A landscape with many valleys, sampled at points; each row gives a point and its height.
A ball rolls from a point to the lowest of its 2 nearest points, and stops where none of them is lower. Distance is the straight distance between rows; heights are no part of it.
bizu: [-11  25 -42  28 -22  23  -8  -8  -7  -2  11  30   7  14  -6  29 -14 -47
  11 -28   8 -17 -55  24   5 -26   5  23  30  13 -30 -20  -1   5 -24  34
 -33  14 -18   2  -3  11  28 -22  40  11   6   6   7  20  19]  (h 46.5)
sav: [ 17   7  23  22   4 -48  35 -27  18  17  14 -14   7  11  23   0 -27 -11
 -27  -2  -8   8 -38 -16  70   4 -12 -29  25  -6  -4   4 -20  17  38  30
  -7 -12 -17  -3  11  11   9 -28  27  26  -7   4 -21 -17 -12]  (h 42.5)
fige: [-29  14 -12  24 -11 -22   1  12  28  -1  -8 -33 -54  16  14  -6 -17  11
  -2  -8   8   7 -28  48   0 -13   1 -22  14  26  -4   0  35 -31   8 -47
   1  26  61  -4 -16  15  -2  30 -34   6  12  38   6  42 -19]  (h 39.5)
Pake: [ -4 -23   9  -8 -22 -14   6 -50 -11  36  14 -29 -17  26 -23  17  -3  14
   9  21 -40  -3  28  -6  29   1  -9  30  13   5 -10  22 -52   7  -3  10
  33 -25   5 -29  -6  -7 -29 -29  -9  11 -29 -17  -5  12 -15]  (h 28.5)
fesoz: [ -7 -22 -17   3 -39  -8 -50  23  -5 -31 -31   8 -30 -17 -31  22 -33   6
  14  11  57  30 -34  54  36 -14   0  15   4  16  11 -44   5   8  11 -22
  -5  29 -27   9   6  40  30 -21  10  18  27  -4 -45   3 -30]  (h 23.6)
femo: [-20 -35 -22  24   9 -30   6  -4 -10 -23  48  -4   3   9 -11  14  15 -15
  -2 -13  31  18  -7   6 -33 -25 -41 -16   5   0  29 -20 -34  52  21  14
   9  11 -37  17  27   9  34 -46   7  40  18  15 -33 -10  21]  (h 38.3)
remip: [-12   5 -28  -6 -12 -24  -5 -18   2  29  -1   5  34   1   1 -14  32   1
 -25  52 -15  -5  61   7 -59  19 -32 -27   7  15 -23   6   3 -16   5  -5
  30 -57  34  13  -1 -35 -42 -16  -3   4 -23  -2  17  25  18]  (h 53.6)
Gasol: [  6  10   3  -7   9 -53   5 -31  11  -3  10 -33   8  32   3   8 -18  -4
 -49 -21   4  28  -1 -18  53  22 -34  -9  37   9  11  24 -19  53  51  31
 -18 -16   7  -7  -6  17   7 -33  15  35 -10 -10 -38  11   0]  (h 37.7)
vur: [ -4 -32  28   5 -24 -22   6   5   0 -14 -52  -3   5 -24 -30  -6 -12  20
  13  -4  41  43 -14  14  45  19 -11  18  11  -6   8  -4  17  -8  41  14
   2  18 -14  21  26  33  -6 -12  13  11  12   2  -7  -6 -21]  (h 47.8)
muk: [  2   9  37  14  -6  15  29   2 -37 -18  -9 -45 -20 -27 -27  -3 -16   8
  15  -8   8  14  25  -8 -37   8  -9 -28   4  37   5 -10  52  -5  -4  16
  -3  24  -5   3  14   2  -7  26   4  49  43   7  14  12  20]  (h 58.3)
zalad: [-35  51  11  -1 -19  31  24   8   7  26 -16 -36  39 -21 -30  25   1  17
   0  64   6 -34   6 -28 -22  15 -20  58 -19   5  -9 -15 -30 -45 -18  -4
  13   0 -10  -4  23  23  20  12  10   1  11  10 -53  -2  41]  (h 70.0)
bere: [-12   0 -39   7  14 -61 -11 -41   9  -5   0 -19 -22  30   4   5  -5   8
 -54 -11 -28  19   9 -23  32  22 -22 -42  10  27  -2  36 -10  29  47   8
 -10 -15  27  -2   2   6 -14  -7 -15  20 -31 -13 -32   7 -11]  (h 32.8)
fuz: [ 20  14 -12  -7  26  -5  16 -33 -21 -36  -7  -8  29  24   9 -13   2  -4
  -8   9 -16   3  41 -33 -25  35 -15  -8  22  -5   8  14  15  58  11  48
  -7  11   3  13  17  -3 -38  -8  12  25 -10   1  24   4  24]  (h 27.9)
Neku: [ -1  -6  20  12  11   5  -5 -10 -11 -30  -4  11 -53  11  -2  44 -32  -8
  -1   7 -33  12 -31 -20   7  -5  65   6 -10   7   6  11 -15   1  -1  13
 -14  42   6  -1   6  30 -25  14 -12  27  -1  -7  -2  29 -34]  (h 11.1)
liv: [ 16   1 -12  18 -32  22  -4 -15   0  -7  10  13  38  22  -6   6 -18 -18
  19  18   0   4  -9  18  21 -20  11   1  34 -18 -34 -21  17   9   3  36
  -7  -6 -14 -11 -13 -22 -18 -41  27  -7 -29   0  33  -6   7]  (h 19.4)
nedag: [ 20  -3  21 -17  16  25  37  28 -10  -9 -17  50  44 -21  16 -28   7  16
  21  35  25  -5 -12  10 -21  13   8   6 -11 -53 -17 -51  39 -13   3  -4
   2 -11   2   0  -5  -5  66 -20  -1  -4  -8   6   5 -34 -16]  (h 63.9)
Nuri: [  1  17  24  -2  26  26  26  21  -4  11 -11  32  37 -14   7  -9   9  11
   9  26  15 -21  29  -3 -51  14  -2  -5 -19 -14 -10  -4  25 -29 -11 -13
  13 -22   3  -6   2 -28  26  -2  -8 -28 -12  22   3 -26 -11]  (h 61.0)
mipi: [-14  31  13  -4  10  -3  22  45   9  30 -21 -22  23 -35 -17 -13   1  11
  10  23  14 -12  51 -25 -26  28 -42   3 -20   1   7  29  17  -7  27 -19
   9 -27  -7  12  19 -32   2  24   8 -26  11  -5 -11 -44  49]  (h 74.1)
vad: [  7 -14  -3   1 -29 -43 -10  -3  31 -17 -39  -2  -3 -12   9 -12  13  30
   3  -1  16  27 -20  25  59   5  -2 -10  25 -13   1 -24  24 -10  23   6
 -12  29  13  35  24  22 -11  -2  16 -11 -13 -11  18 -25 -42]  (h 49.6)
buli: [-14   6 -30   0  11 -15 -30  25   9  24 -35   1 -22 -12 -34  -7  30  17
  20  -9 -46 -24  49  -8 -21  20 -29  -6  -8  10  -1  64  -7 -19  19 -24
   7   5  12  18  35  -4 -19   8 -19 -26 -10 -20  22  14 -12]  (h 11.0)
dolef: [ -1 -29 -10  -7 -22 -17  -1 -41 -35  26 -22 -22   3  27 -10  -2 -15   1
 -19  25 -22   1  45 -14  -5  40   7  -2  20   4   7  11 -30   5  -6   2
  18 -29  26 -17  -5 -28 -40 -16  20  46 -26  -4  20  26 -32]  (h 25.2)
Loba: [ 16  -1  36 -12  29   2 -22  30 -20   4 -20  -1  -3 -45 -14  -1   2 -14
 -31 -38 -27   1  23 -37 -16  18  12  -8 -17   2  18  70 -29   0 -23 -22
 -33   6  -6  15  13  -7  -6  18 -13   0  14  -9 -16   4 -11]  (h 21.4)
Kig: [-13  39  26 -40 -12  -4 -13   5  12  52  -3  22 -17 -29   9   5  29  -2
  -9 -23 -27 -51  -1 -19 -22 -28 -12  22 -10 -24 -14  41 -58  -4 -30  -6
 -46  -7  -4   8  12  -7  28  15  -1 -24  45 -29 -23   1 -11]  (h 32.3)
vun: [ 22  -9  -9  21 -12  40 -55 -13 -12 -26  30  11  24  31 -16  34 -68 -36
 -12  10   9  16   6 -18  16 -10  12  -2   5  11  -4   8   0  39 -29  11
 -26 -47 -35 -26 -46  -6 -22  -9  -4   4 -16 -11 -42  30  -8]  (h 28.0)
deri: [ -5  -4  -1  31   9  30 -14 -22  -8   8  31   7  -8  33  -8  34  -7  -5
  12   6 -11  14   6  12  -8 -40  18   2 -11  22   4   9  -5 -12 -14  15
  18  -4  -1 -39 -23  -6  -9  -6 -16  16 -13  27  -6  27 -22]  (h 40.1)
rim: [ 11 -19   9   6  13  27  15  18  10 -11 -14  19   5 -13  34 -34  -6 -11
   7 -41  -6  -8 -30  -4  12  -4  34  10  14 -24   9  -8  26   9 -24 -19
 -19  24  18   1 -19   2  12  36  13  -9  -6   6  25 -12  -1]  (h 74.7)
fimuk: [ -3   7 -12 -19  32  22 -32  53  15  33 -40  -6 -17 -11 -13 -23  27   7
  -4 -41 -30 -34  31 -11 -21  26   1   4 -22 -11  28  62 -30 -21 -46 -31
 -14  13   2   4  19  -1 -11  17 -12 -34   2 -19  11   8 -26]  (h 16.1)
garop: [-14   6 -20  -4  -4 -27  -9   1  24  40  -9   1 -51   0  18 -17  -4  31
   2 -53 -49 -18 -14  13  28  -5   6  13  15   1   3  10 -18 -11 -14 -11
 -14   9  17  13   6  13  -3  39 -16 -12 -10 -18  -5  27 -23]  (h 20.1)
Gake: [  4 -17  73 -16   6  30  21   6 -28  -6  -4 -12 -47 -31 -19  29   9   3
  17  -4  -1  -5   3 -21   4   4  14  34 -22   6   0   5 -30 -11  -3 -17
  -6  20 -18  -1   4  35  56  11 -12  -6  12   2 -30 -20  -2]  (h 84.0)
sulef: [  1  12 -10   6  15 -40  31 -17 -10 -25  45  10  24  22  -9   0  20   9
   5  30  24  -5  24   7 -19  -3 -41  -6  15  -9  18  -9  -1  49  21  33
  33  -8 -25  15  36   4   2 -50  -9  14  11  -2 -16  -3  42]  (h 34.8)
kas: [ -9 -12 -19  18 -26  -3 -46   4  -2 -39 -11 -18 -16  11 -34  26 -52  -3
  -7   7  14  56 -10   8  36  -7  32 -14  -5  23   6   0  25  -1  26   5
 -12   9   1  -3 -17   4 -40  12  -3  16  -3  -1   1  21 -17]  (h 29.7)
pezum: [  2   4  -9   0 -42 -28  32 -11  33  13   2 -24  19 -16 -12 -24  24  18
  16  -2  26   9  -5  32  43   2 -40   9  45 -22  -5 -20  19   2  29  28
  12   9  -9  42  23   2  -5 -10  36 -12  -4 -18   4 -34   6]  (h 51.8)
vilu: [ -2   1   1   6 -29  34   5  -2  -6   6 -18   2  14   4  -7  -6 -20  -9
  26  14 -18  -1  -9  24   3   2  31  21  26 -18 -34 -25  19 -32 -17  14
  -9  11  15  -3 -15 -21  -4 -22  23   4 -21  -2  39  13 -46]  (h 15.8)
Dit: [ 19  21 -16 -25  16  18  24  -8 -11 -11 -22  64  22   3  20 -21  43  26
  33  -2   6 -16 -20  15  -6  -6  15  15  -1 -61  -7 -44   8 -21 -29 -27
  -8 -18  -6  -1 -26   8  45   4 -24 -12   1 -19  24 -31 -29]  (h 66.8)
Sokod: [-16  12   1   8  -7   4  12 -19 -28 -13  -5 -56   5   8 -24  -2  -6   5
  14  12 -21   9  54  -9 -49  21 -28   0   9  19   4   4  17   0 -10  17
   3  12  10   7   5  -7 -39   9 -20  49  24   9  18  44   9]  (h 60.5)
gevur: [ -5 -23  37 -10 -26   3  17  23 -23  -9 -20 -32   2 -34 -51  -5  -3  21
  33  -3  27  38  26   8  19  13 -24  37   1  10   6  -7  25 -14  20   3
   6  15   0  28   9  10  16  14 -14  -3  10  15  -4  -4  17]  (h 45.8)
supe: [ 29 -16  -8 -13  18 -36  -7  23  21 -13  -8  50 -17  -2  46 -15   8   5
 -10 -40   4  14 -37 -22  24  -1  25 -18   0  -7  29 -19  11   2  -9 -30
  -6   1  -4  16 -18  24  27  22  -9 -33   0  -6   8 -16 -16]  (h 77.2)
sato: [ 12  -9  17 -11   5   3   2  16  -2 -36  -6  27 -67   1  18  18 -27  -2
  13   7   7  12 -54  -4  14  -7  70  15   3   1  10 -21   8  -4 -20 -15
  -3  34  10 -17 -11  45   6  27  -4   2  15  10   9   4 -28]  (h 15.3)
pegi: [  6 -10  22  24  18 -22  23   2  18  10  34   2 -54  -1  34   5  -9 -11
  -1 -26   0  -7  -9   0 -10 -13  -4 -28  -9  25   6   7  -1   1  16 -34
   8   7  -1 -16  -9   9  41  26 -15 -12  18  38 -16   4   7]  (h 39.4)
Redov: [-19 -15  16 -10 -13  54  26   6  -6  34  -4 -31  29   9  -8 -26 -16 -20
  17  11   1 -34   0  17   5  15  27  37   5 -30 -20 -16  -9 -15 -45   3
  10   3  12 -20 -17 -51 -21 -10  40   5 -12 -18  24 -17 -22]  (h 19.6)
lus: [-15 -17  24 -19   0   8  19  27 -29  -6 -26  26 -53 -39  -6   2   9  -9
  19  -2  29   1  -7 -23 -22  26 -10  12  -9   9   5  -6   8  -8  -6 -34
 -10  24 -22  15  15  44  72  11   9 -15  33  11 -28 -25  13]  (h 82.3)
ros: [ 17  12  10  26   8  -8  46  -3 -22 -21  19 -50  26 -16 -11 -39  -6  15
  -1 -20  11  -4  32  -3 -35  19 -18 -44  31   0   1  -5  50   9  10  27
   2  -3  -9  11  12 -28 -22   9  21  36  36 -10  33  -9  35]  (h 56.2)
zazon: [-17  -3 -48  17 -18 -43 -28  -2  30  25 -20   6 -51   1 -11  -7  36  47
  -2 -31 -30  -9  22  10   6  -4 -15 -24   4  17  -2  33  10 -14  21 -19
   0  -2  25  21  18   9 -19  19 -30 -25 -27 -25  -2  19 -21]  (h 14.7)
duti: [ -8  20 -17  -6  34  42  15  25   1  11 -41  36 -16  -2  30 -36  16  -7
  20 -41 -15 -48 -16   7 -13  11  14  16   4 -42  -1   6  -5  -7 -59 -29
 -39  19   8  10 -13  14  29  36   7 -11  19 -21  10  -5 -32]  (h 72.4)
Zoli: [-20  18 -22 -14  17  -2   1 -20  21  49  -5   3  44   3   5  -8  26  -3
 -15  61  -8 -44  55 -17 -52  27 -10 -22 -19  -4 -18  19 -17 -25 -29 -19
  33 -50  26 -16  28 -36 -40 -12   7 -30  -8  -6  15  -7  12]  (h 56.3)
farak: [ -6 -30 -20  17   3  -9 -15 -21  25 -12  41   8 -32   9  10  35  20 -24
  -9 -44 -11   9  -8   1  11 -43  -7  22 -14  -3  12   9 -33  30   9  12
 -14  24  -5   9 -15  26 -14  21 -17 -13   8  14  14  24  35]  (h 50.8)
bosod: [-11  15 -17 -15  16 -23 -11  15  27  18 -14  46  10 -26 -18   6  31   7
  21  37  -5 -28  44  -8 -21  -1 -37  20 -27 -16   8   7 -15  10  25   0
  25 -14 -30  34  37   4  10  -6 -22 -36  -2  -8 -19 -19  57]  (h 77.1)
roga: [ 31 -17  16  24 -24  43 -40  10 -18 -18   8  19  52   6  -1  27 -47 -23
  15 -11  27  10 -22  -5   4 -15  16  -7  20 -11 -33 -10  28  25 -17  11
  -9 -32 -33 -44 -19 -31   3 -28  16 -15 -21  -5  -7   7  11]  (h 23.5)
nezim: [-11   2 -21  -4  12 -27 -17  29  31 -27 -19 -18 -32  31  34 -28 -45  11
 -16   0  -4 -19 -74  28  54  13  33 -27  -5  -5   0 -26  17 -10   5   0
  -2  27  35   5   3   2 -33  20 -16 -11  -7   6  57  13 -36]  (h 29.9)
ret: [-10  38   7 -37   7  64   0  13 -28  19 -28 -17  -1  -4 -20 -14  17  12
  -3 -12  13 -28 -29  -6 -11  25  16  42 -25   0  12 -14 -11 -51 -80 -40
  -7  -7   5  -3  -9  29  32  20  -2 -15   8   1 -12 -20 -46]  (h 87.1)
Fef: [  6 -20 -34  10   9 -14 -19 -30  28 -33  68  18  -7  41  21  30  18 -46
 -21  -6   3  15 -19  10  15 -51   1  -5  -2 -14  13 -15 -29  69  15  29
  -5   9 -28  -4 -22  13  -2 -29   0  14   2  11   4   2  42]  (h 48.1)
vak: [  6  20 -11 -20  23 -26  12   0  12  -5 -12  -1  39 -26 -23  -4  11  -1
  -1  27  -3   0  59 -31 -13  33 -29  -1  -5  -6  -2  30   2  41  27   7
  22 -15 -16  33  33  -6 -33   8   3 -17   6 -15   2 -16  79]  (h 75.8)
nuru: [-35  31  21  -8  -3  24  29  37  10  19  -4 -52  53 -16 -11  -4  -2  16
  -5  48  29 -19  14 -25 -49   4 -20  28 -38   6   7   6  -3 -23 -23 -11
   1 -30  -6  -5  15  -9  -2  28  19 -27  28  15 -38 -20  53]  (h 72.0)
Bir: [ 20  -4 -26  12  15  -7 -44  -4  18 -16  38  19  45  17  29   1 -15 -34
 -46 -28   6  10 -46  -2  36 -27   2 -36  -5   8  -7  -3   1  34  24  19
   3 -32  -1 -16 -25 -22 -17  -9   8  -9 -35   2   5   4  37]  (h 83.0)
toka: [-14  15 -16   5  -6  13 -10  20  25 -14 -24 -17 -31  19  24 -11 -37   1
  -1  -9 -12  -5 -58  46  14  -8  43 -10  19 -12 -21 -21  38 -27 -15 -34
  -2  24  55 -22 -28   6  -9   7 -17  10 -11   7  40  54 -39]  (h 34.4)
Dip: [ -4  -2  -8  16 -14 -24  -4  -8   4 -10  -6   7  20  -8   2 -14  13   9
 -19  -5  17  39   7  34 -24  -2 -13 -49  14  19 -16 -11  45 -33  38  -2
 -14  -8  35   9   2 -29 -17 -30 -17  10 -23  10   9   6 -17]  (h 46.9)
kov: [-25  37  22 -21  17  23  34  13   4  44   0   7  26 -19   8  -8   5 -25
 -16  15 -13 -48 -14 -20 -32   8 -11  21 -27  -6 -15  42 -37   1 -40  10
 -29 -15  -2  19  20 -12  14  -3  24 -17  42 -13 -27  -9  16]  (h 37.0)
bive: [-42  19 -13 -20 -37  53 -14  24  -7  36 -21 -43  13 -22 -27 -24   6 -10
  -4  38 -14 -17   4  33 -25  26 -10  37   4  17 -16 -25  -3 -72 -49 -29
   1  21  25  26   7   9  -3  13   2  18  -6  10  11  49 -18]  (h 64.6)
kob: [-16   9  13  11 -21  18   8  11 -33  24  17  -7  18   6 -29   0   6   7
  14  20  17   4   6  15 -23 -30 -30  23  -3  31   1   7  -4 -25 -14   9
  24 -18  -8 -17  -4 -23  12 -20 -11   2  -6  29 -28  18   5]  (h 36.2)
dugu: [ -1 -28 -45   0 -18 -39 -22 -35 -28 -10 -32  -9   2  28 -15 -11   0  23
 -48   6 -11  36  40 -23  13  25   7 -17  10  23   9  20  -6  14  38   4
   3 -30  21  -1 -19  -5 -38 -20  -1  33 -45 -20  -4  16 -25]  (h 28.3)
Verun: [ 43 -30  35   2  22 -16 -12   4 -25 -19  10  29   5 -37  15   8 -11 -16
 -45 -36 -13  32  -1 -49   3   5  31 -20 -17  -1  14  29 -12  24   5   7
 -35   1 -12  12 -15  -1  -7  18  -1  11   7  12  -6  -8   8]  (h 26.1)
dima: [ 50  -1   8  -1  18 -13  -6  10  12 -13 -16  28   5  13  40 -11   0  29
 -16  -2 -21  -3 -12 -39   5  19  78 -49  -7   8  12   4  -4 -13   1  -4
   9  24   7  -1  -9  -1 -39   8  -5 -21 -38 -21  27  -4 -36]  (h 12.5)
letuv: [-18  11  27 -17 -15  31   4 -27 -40  26  17 -44   3  20 -37  19  -4 -12
   8  28 -18   3  11 -17   2  -3 -14  40   8  23  -2  29 -49  -1 -38  18
  15 -14  -1 -27   2   0 -14 -26   5  14   4  -2 -27  20  -5]  (h 32.1)
Guno: [ 18  17   5 -13  16  38 -41 -24 -32  -6  31 -13  16  34  -8  27 -34 -35
 -18   6  -1  34  18 -22  -9 -10  -2   5   1  38  15  17   0  36 -36  22
 -12 -35  -2 -57 -47 -17 -23 -12  15  38   8   3 -30  31  -4]  (h 32.2)
repu: [ 38  -2  22   3  24   1   4  -6  -9 -12 -29  33 -17 -14   8 -12  21   9
  14  19 -12  -5  39 -20  -3  20  47 -23  -6 -12   5  16  17  -5  16 -12
  12  27 -12   5  12  -5  -9  10  -6 -32 -21 -18  24 -36 -32]  (h 15.2)
Vakor: [-10  16 -37  14 -22 -19 -23 -10  48  14  15   3  31  18  36  10  32  -1
 -10 -20  23  -9 -50  46  18 -34 -30 -49  25  -8 -31 -31  34 -15  38  13
  17 -15  26 -12   8 -32  17 -37  -1   5 -47  -4   1   1 -11]  (h 86.6)
molap: [ 32 -34  28   1  17  -6  -1 -26   8 -14  79   8 -17  -5  14  18  21 -17
  10   4  -3   7   3   2  10 -46  14  -2 -10 -18  13 -19 -29  56  21  19
  29  13 -43 -13  -7   0   4 -18 -11   8  -3  13 -12 -13  43]  (h 45.0)
geza: [ 37 -18  -7 -12  25 -19 -25  44  13 -40   2  44  14  22  51   1 -14  11
 -11 -18  27  16 -66  -4  20 -11  40 -37 -24  -5  15 -43  15   5  22 -24
  24  -7   6 -19 -20  10  18  -8 -15 -22 -16   2  20  -2 -26]  (h 79.5)
mevif: [ 29 -29  33 -16 -17   9   4  10  -7  15  23 -36   1 -22 -16 -19 -16  13
   7 -14   8  30  10  -4  59 -10   5  30   7   3  17   9   4  28   1   1
  19 -23 -21 -17 -30 -29 -18  18  13 -21 -13   3  -9 -33  38]  (h 38.8)
Konol: [-34  -1 -28   5 -34   1 -19  12 -30  19 -23  19   3  12 -48   4   9  14
 -13  12   2  19   8   4 -21 -11 -13  25 -10  36   6  14  -9 -46  -8   5
  10 -16   0  13  -7   5  -4 -16 -18  10 -23  -7 -25  36 -36]  (h 39.7)
tuf: [-14 -38   1  -8 -19  15   6 -16 -15  38 -12 -18  19  13  -4 -26 -24 -24
 -12  13 -24 -32  13  -2   8  32  19   9  13 -20   2   5 -42 -14 -57   6
  13 -26  22 -27   9 -43 -39 -26  43  38 -22 -15  16   9 -26]  (h 22.6)
kad: [ 40   0  11  13  45  -1   6 -24 -30 -27  -4  33  18 -10  22  -7   7 -22
 -21 -13 -19   6  30 -41 -32  14   5 -44  -4   6   4  24  10  33   8  21
 -21   3 -10   3   7 -14 -21   6  11  16   4   6  17 -17  13]  (h 24.4)
pagu: [-35  37   4 -22 -26  40  33  -1  -4  23  -3 -49  26   2 -37  13 -13  21
  29  52   8 -28  -1  13   7  10  -4  86 -21  -6 -21 -26 -32 -22 -28  29
  12   0 -26  -1  -1   6   6  -6  30 -13  29 -12 -13  -1  30]  (h 68.4)
sanu: [ 32 -19  18  -8   8  10  -5 -37  -8   8  37 -41  -4  -5   5  -2 -13   6
  -6  -6 -30  17  25 -19  30  -1  18   3  -1   5   3  27 -13  24   4   8
  27 -10  -5 -13 -25 -32 -62  28  -1  14 -16   3   6  -3  32]  (h 35.2)
tusom: [-29 -15 -18  19 -27   0 -32  -6 -17 -38 -13 -10 -29   9 -50  46 -30 -21
  -7  -9  30  45 -19  13  36 -19  -5   0  -7  39  18  -2  -1  12  33  -2
  -1  23 -17   8  14  47  10  -9  -6  40  15 -10 -47  12  -5]  (h 26.5)
Dos: [-32  46 -11 -16 -32  44  28   5  -6  36  -8 -24  10  -5 -14 -22   7  14
  27  32   9 -33  -8  29 -11  12 -16  58   6   3 -27 -27  -2 -50 -34  -4
   5   4  12  -1 -22 -10  33  12  14  -4  16   4  -9   9  -8]  (h 66.7)
Dipun: [ 19 -21 -16   6  13  -5 -20  -9 -10 -15  -3  20  -6  29  -2  23 -22  13
 -29  -4 -36  25  -6 -33   6   5  65 -13 -18   8  19  18 -22   0  -8  24
  -7   5  -1  -6 -23  15 -45  -5 -10  14 -26 -18   8  24 -50]  (h 7.2)
tiv: [ 10 -21   2 -13 -29  -9  -9  14  -7 -42 -18  22 -35 -11  -5   4 -21   4
  30  14  36  32 -49  30  34 -12  28  13  11 -16   4 -45  26  -3 -17 -18
  -3  28  -5 -10  -8  47  39  -1  16  15  31  17  -6 -23 -27]  (h 19.9)
revi: [-30  36 -12 -24  23  11   3  38  37  24 -15   5   6  -9   7   9  32   9
  32  35   3 -47  25   0 -33  -8 -34  44 -47 -17  13  16 -14  -1   6 -24
  -2 -10 -19  -3  13   9  33  22  -3 -58  36  -2 -17 -38  49]  (h 78.6)
koti: [ 18 -15   3   9  -5  -3  28 -10  38 -24  31  21  14  10  49 -19  32 -10
  31  -5  27 -17 -36  25  18 -20  -7 -30  27 -31  -6 -59  22  14   6  -2
  19  24  -8  -4   4  10  56  -7  40  -5  -3  12  13 -58  -3]  (h 50.7)
Bized: [-27   3 -17  24 -26 -27  -2  -4  -3 -11 -19   9 -33   7 -26   9  10  16
  -5  22   4  28  10  34 -32  -7  -2 -17  -6  28 -13  11  18 -37  27   1
 -13  17  27  13  20  15  -9 -15 -37   9   1   2 -15  24 -37]  (h 43.0)
Dopok: [ -8  14   4 -14  14  10  58   0  13  21  16  48  25 -13  28  -6  13 -26
  -5   5   0 -37 -22 -15 -20  -9  -2  16  -6 -16 -15   7 -17  24 -13  27
 -20  -8 -23  27  13  -9  17 -19  34 -29  27 -20   4 -24  36]  (h 40.8)
mezo: [-13  21   2  -5  47  33  -4  -3  18  25   0  21  43   7  -1   2  23  -2
  -8  27  16 -41  28 -13 -59   1  -2   2 -42 -19  -4  12 -17 -31 -41  -7
  11 -23  16 -27  19 -12 -20  -8 -12 -61   1  24  18  -6   1]  (h 58.5)
lun: [ 15 -26 -17   4 -13  -7 -39 -25   0 -19  25 -41 -12  15 -23  24 -36   0
  10  -6 -20  40  12  -9  65   3   4   2   3   2   3   2   7  24  39  16
  15   3 -14   0 -25 -12 -56  12  -3  15 -19   3  10   9  16]  (h 32.4)
Rumo: [-23   3 -68  16 -13 -21 -56  -1  50   1   0  -3  48  32  16  14  -2 -19
 -40 -31  13  -5 -60  18  51 -26 -17 -49   9   3 -31 -15  23   6  20  24
  -7 -24  18 -13  -5 -33  -3  -6   9 -15 -51 -20  20  11  11]  (h 84.7)
lesez: [-43  -7 -10   7 -39  15  -4  12 -12   9 -19 -44  -4  -7 -23 -31  -6 -17
  -1  21 -31  -2  38  24 -42  26 -14  -6  11  14 -12   7   0 -45 -24  -7
  -2  12  26  25  18 -12 -37   1  -8  49  -3  11  16  62 -10]  (h 62.6)
losak: [ 12  17  21 -18  -2 -32  -2 -12  16  52  18  49 -35 -17  22   7  26  22
  -9 -19 -26 -20   0  -3  10 -30  -9  10  -1 -12   0   7 -39  -4  -1   0
 -13 -17 -15   2   4  -4  28  -5 -22 -25   2 -29 -37 -10 -13]  (h 26.8)
dulut: [-13  22  39 -19  12  60   3  -2 -28  23  -6 -26  -8 -16 -24  12  15 -11
  -4  13  -7 -36  -4 -19 -12  19  11  48 -41   4   2   3 -41 -35 -43  -5
  -9  17 -11   2  30  28  22  15  -1 -15   9   3 -24 -13 -23]  (h 85.6)
kepag: [ 26  17  17  -7  30 -27  39 -28 -21 -38  43 -26   5  10   5  -2   8   1
 -10 -10   9  -3  28 -28  -9  25 -23  -9  43  -5  22  22  -1  61  22  33
   2   0 -13   9  25  11  -3 -23  12  13  32 -30   9 -13  50]  (h 31.3)
Nutad: [ -6  27 -39  -5  32  14  22   9  -2  11 -37  64 -10  -8  39 -23  41  -5
  37 -31   8 -34 -17  -3  -6   3  -8 -14  11 -58  -7  -2   9  -9 -19 -53
 -25 -20   4   9 -27  13  45  32  -6 -11  33 -29  33 -42 -11]  (h 69.8)
Zotat: [ 44   1  14  13  28  -2  -9 -15 -14 -29 -19  13  -2 -36   9 -24  27   3
   6  -1   5   7  52   0 -31   9   5 -58  -1  13  -8  -1  53  -2  33  -4
   1  17  -4   3  11 -18 -23  21  -3  -7  10  15  33 -29  13]  (h 20.0)
dezo: [-20 -20 -27  30 -18  -3  -7 -10  27 -17  10  11 -41  19   7  25  26  -8
  18 -30  19  11   1  39  -6 -44 -16  13   1   2   8 -17   7  -5   8  -4
 -14  45  16   9 -14  36  14  17 -19  -8  12  38  19  29   5]  (h 53.0)
vava: [-19  11   9 -18   4  16   8  48 -11  -4 -22  -9 -25 -22 -21  -1  24   2
  44  19  14 -22  20 -17 -32  14 -47  39 -31  -2  13   0   1 -20  11 -42
  -5   1 -18   9  16  26  74  30 -24 -34  31  22 -21 -26  32]  (h 80.5)
Von: [ -6  -1 -10   5   2  20  21  -4  12   9  20  50  12   1  35   3  15 -28
   3 -38  10 -21 -48  18 -12 -47   5  27  12  -9 -19  -6 -20  17 -23  19
 -26   7  -2   0 -14  -4  14 -15  33 -19  11   3  21   8  35]  (h 43.9)
voro: [ 14  -7  -7  -1 -15  -6 -13 -31 -28   6   0 -17  42   0   6  -8  14  -6
 -19   5  -7  28  44  22 -51   6 -20 -29  12  25 -23 -14  20 -32  21  -2
   8 -39  34 -15 -30 -55 -45 -29 -10  29 -17  -2  36  24   2]  (h 50.6)
Zuket: [ 19 -11  23  11  21 -21   0   6   1  26  15  41 -31  -6  18   0  13  27
  -2 -10  -3  -2   5   0  -9 -19   1  -6 -21   8  26  13 -13 -11  -2 -30
  18 -12 -10 -14  -6 -14  33  -9 -41 -18 -19  13 -42 -12 -19]  (h 32.9)
fegir: [ 11  11  -1  10 -11  -7  48   9  28 -12  44 -41  34 -17  -9 -29  15   2
   9  20  17  17  27  36 -11  13 -14 -11  30 -23 -12 -24  40  -9  24  24
   1  12   1  38  10  -6 -15   2  11  -7  12  -1  42 -11  30]  (h 53.9)
Fudop: [ 28 -22   0   2  14   5 -63  26  12 -39  12  10  45  12  54   7 -21 -20
 -21 -32  34  19 -63  -6  40 -10  11 -52 -24   1  -7 -33  34  17  40   2
  14  -4   2 -24  -4 -16  17   1  10 -19 -24  12  35 -11   7]  (h 81.3)
Girad: [ -5 -38  19   4  15 -17  -1  -4 -12 -16  45   9 -21   0 -16  29  25 -12
  21 -11  -1   2  19 -15 -30 -26 -35  11 -12   5  15   3 -47  43  26  -1
   2  14 -29   6  10  14  25 -31 -38  12  16   3 -32  -3  37]  (h 41.5)
Sefa: [ 10  -1  11  27  28 -15   8 -27  -6 -16  46  -6 -24  23  22  35 -28  -9
  -9  -9 -18  19  -2  -4  -2 -23   9 -31 -17  25   8  -2   7  16  31  22
   7  -3  -4 -30 -16  -2  -7  16 -19  31  11  31  -5  12   4]  (h 43.8)
Kul: [ 18 -32  41 -15  -6  14   0  13 -25 -14  -7 -37 -25 -25 -20  -3 -13  36
  16 -22   8  43  22 -12  19   4  22  22 -12  15  30  17  31   0  -3 -24
   8   7  10  -6 -22  -7  -9  50 -22  -2  -1  18   0 -17  11]  (h 42.7)
Fut: [ -7  12  -9 -16   6 -39  11  28  26  -9 -24  -3 -69  11  31 -31 -42  23
   2 -24 -28 -20 -55  14  36  24  28  -2   1  -7   8  -5   2  -6 -14 -36
  -1  21  25  10   1  26  -8  41 -24  -7  15 -16   5  17 -34]  (h 25.3)
mebi: [ 27 -22  28  14   2 -27  21  -9  23   2  31   4  -5   3  32   0 -12   3
  11   0  11  -2 -36  15  53 -14  -3 -26  12 -13   8 -38   0  19  28  16
  22  11 -29  -8  13   8  38 -17  36   6  -3  16 -17 -47  -7]  (h 47.2)

For each start below, name the point where the ball stops.
bosod => Dipun
bive => Dipun
vur => Dipun
dezo => buli
mebi => vilu
Fef => kad

For each start below, name every point that the ball comes to, in order.
koti => mebi > sav > Gasol > bere > dugu > dolef > tuf > Redov > vilu
farak => Fef > molap > Girad > femo > sulef > kepag > fuz > kad
Gake => lus > vava > revi > bosod > vak > mipi > nuru > zalad > pagu > Dos > bive > lesez > Sokod > muk > ros > fegir > pezum > vad > vur > gevur > Kul > mevif > sanu > lun > kas > tusom > fesoz > tiv > sato > Neku > Dipun
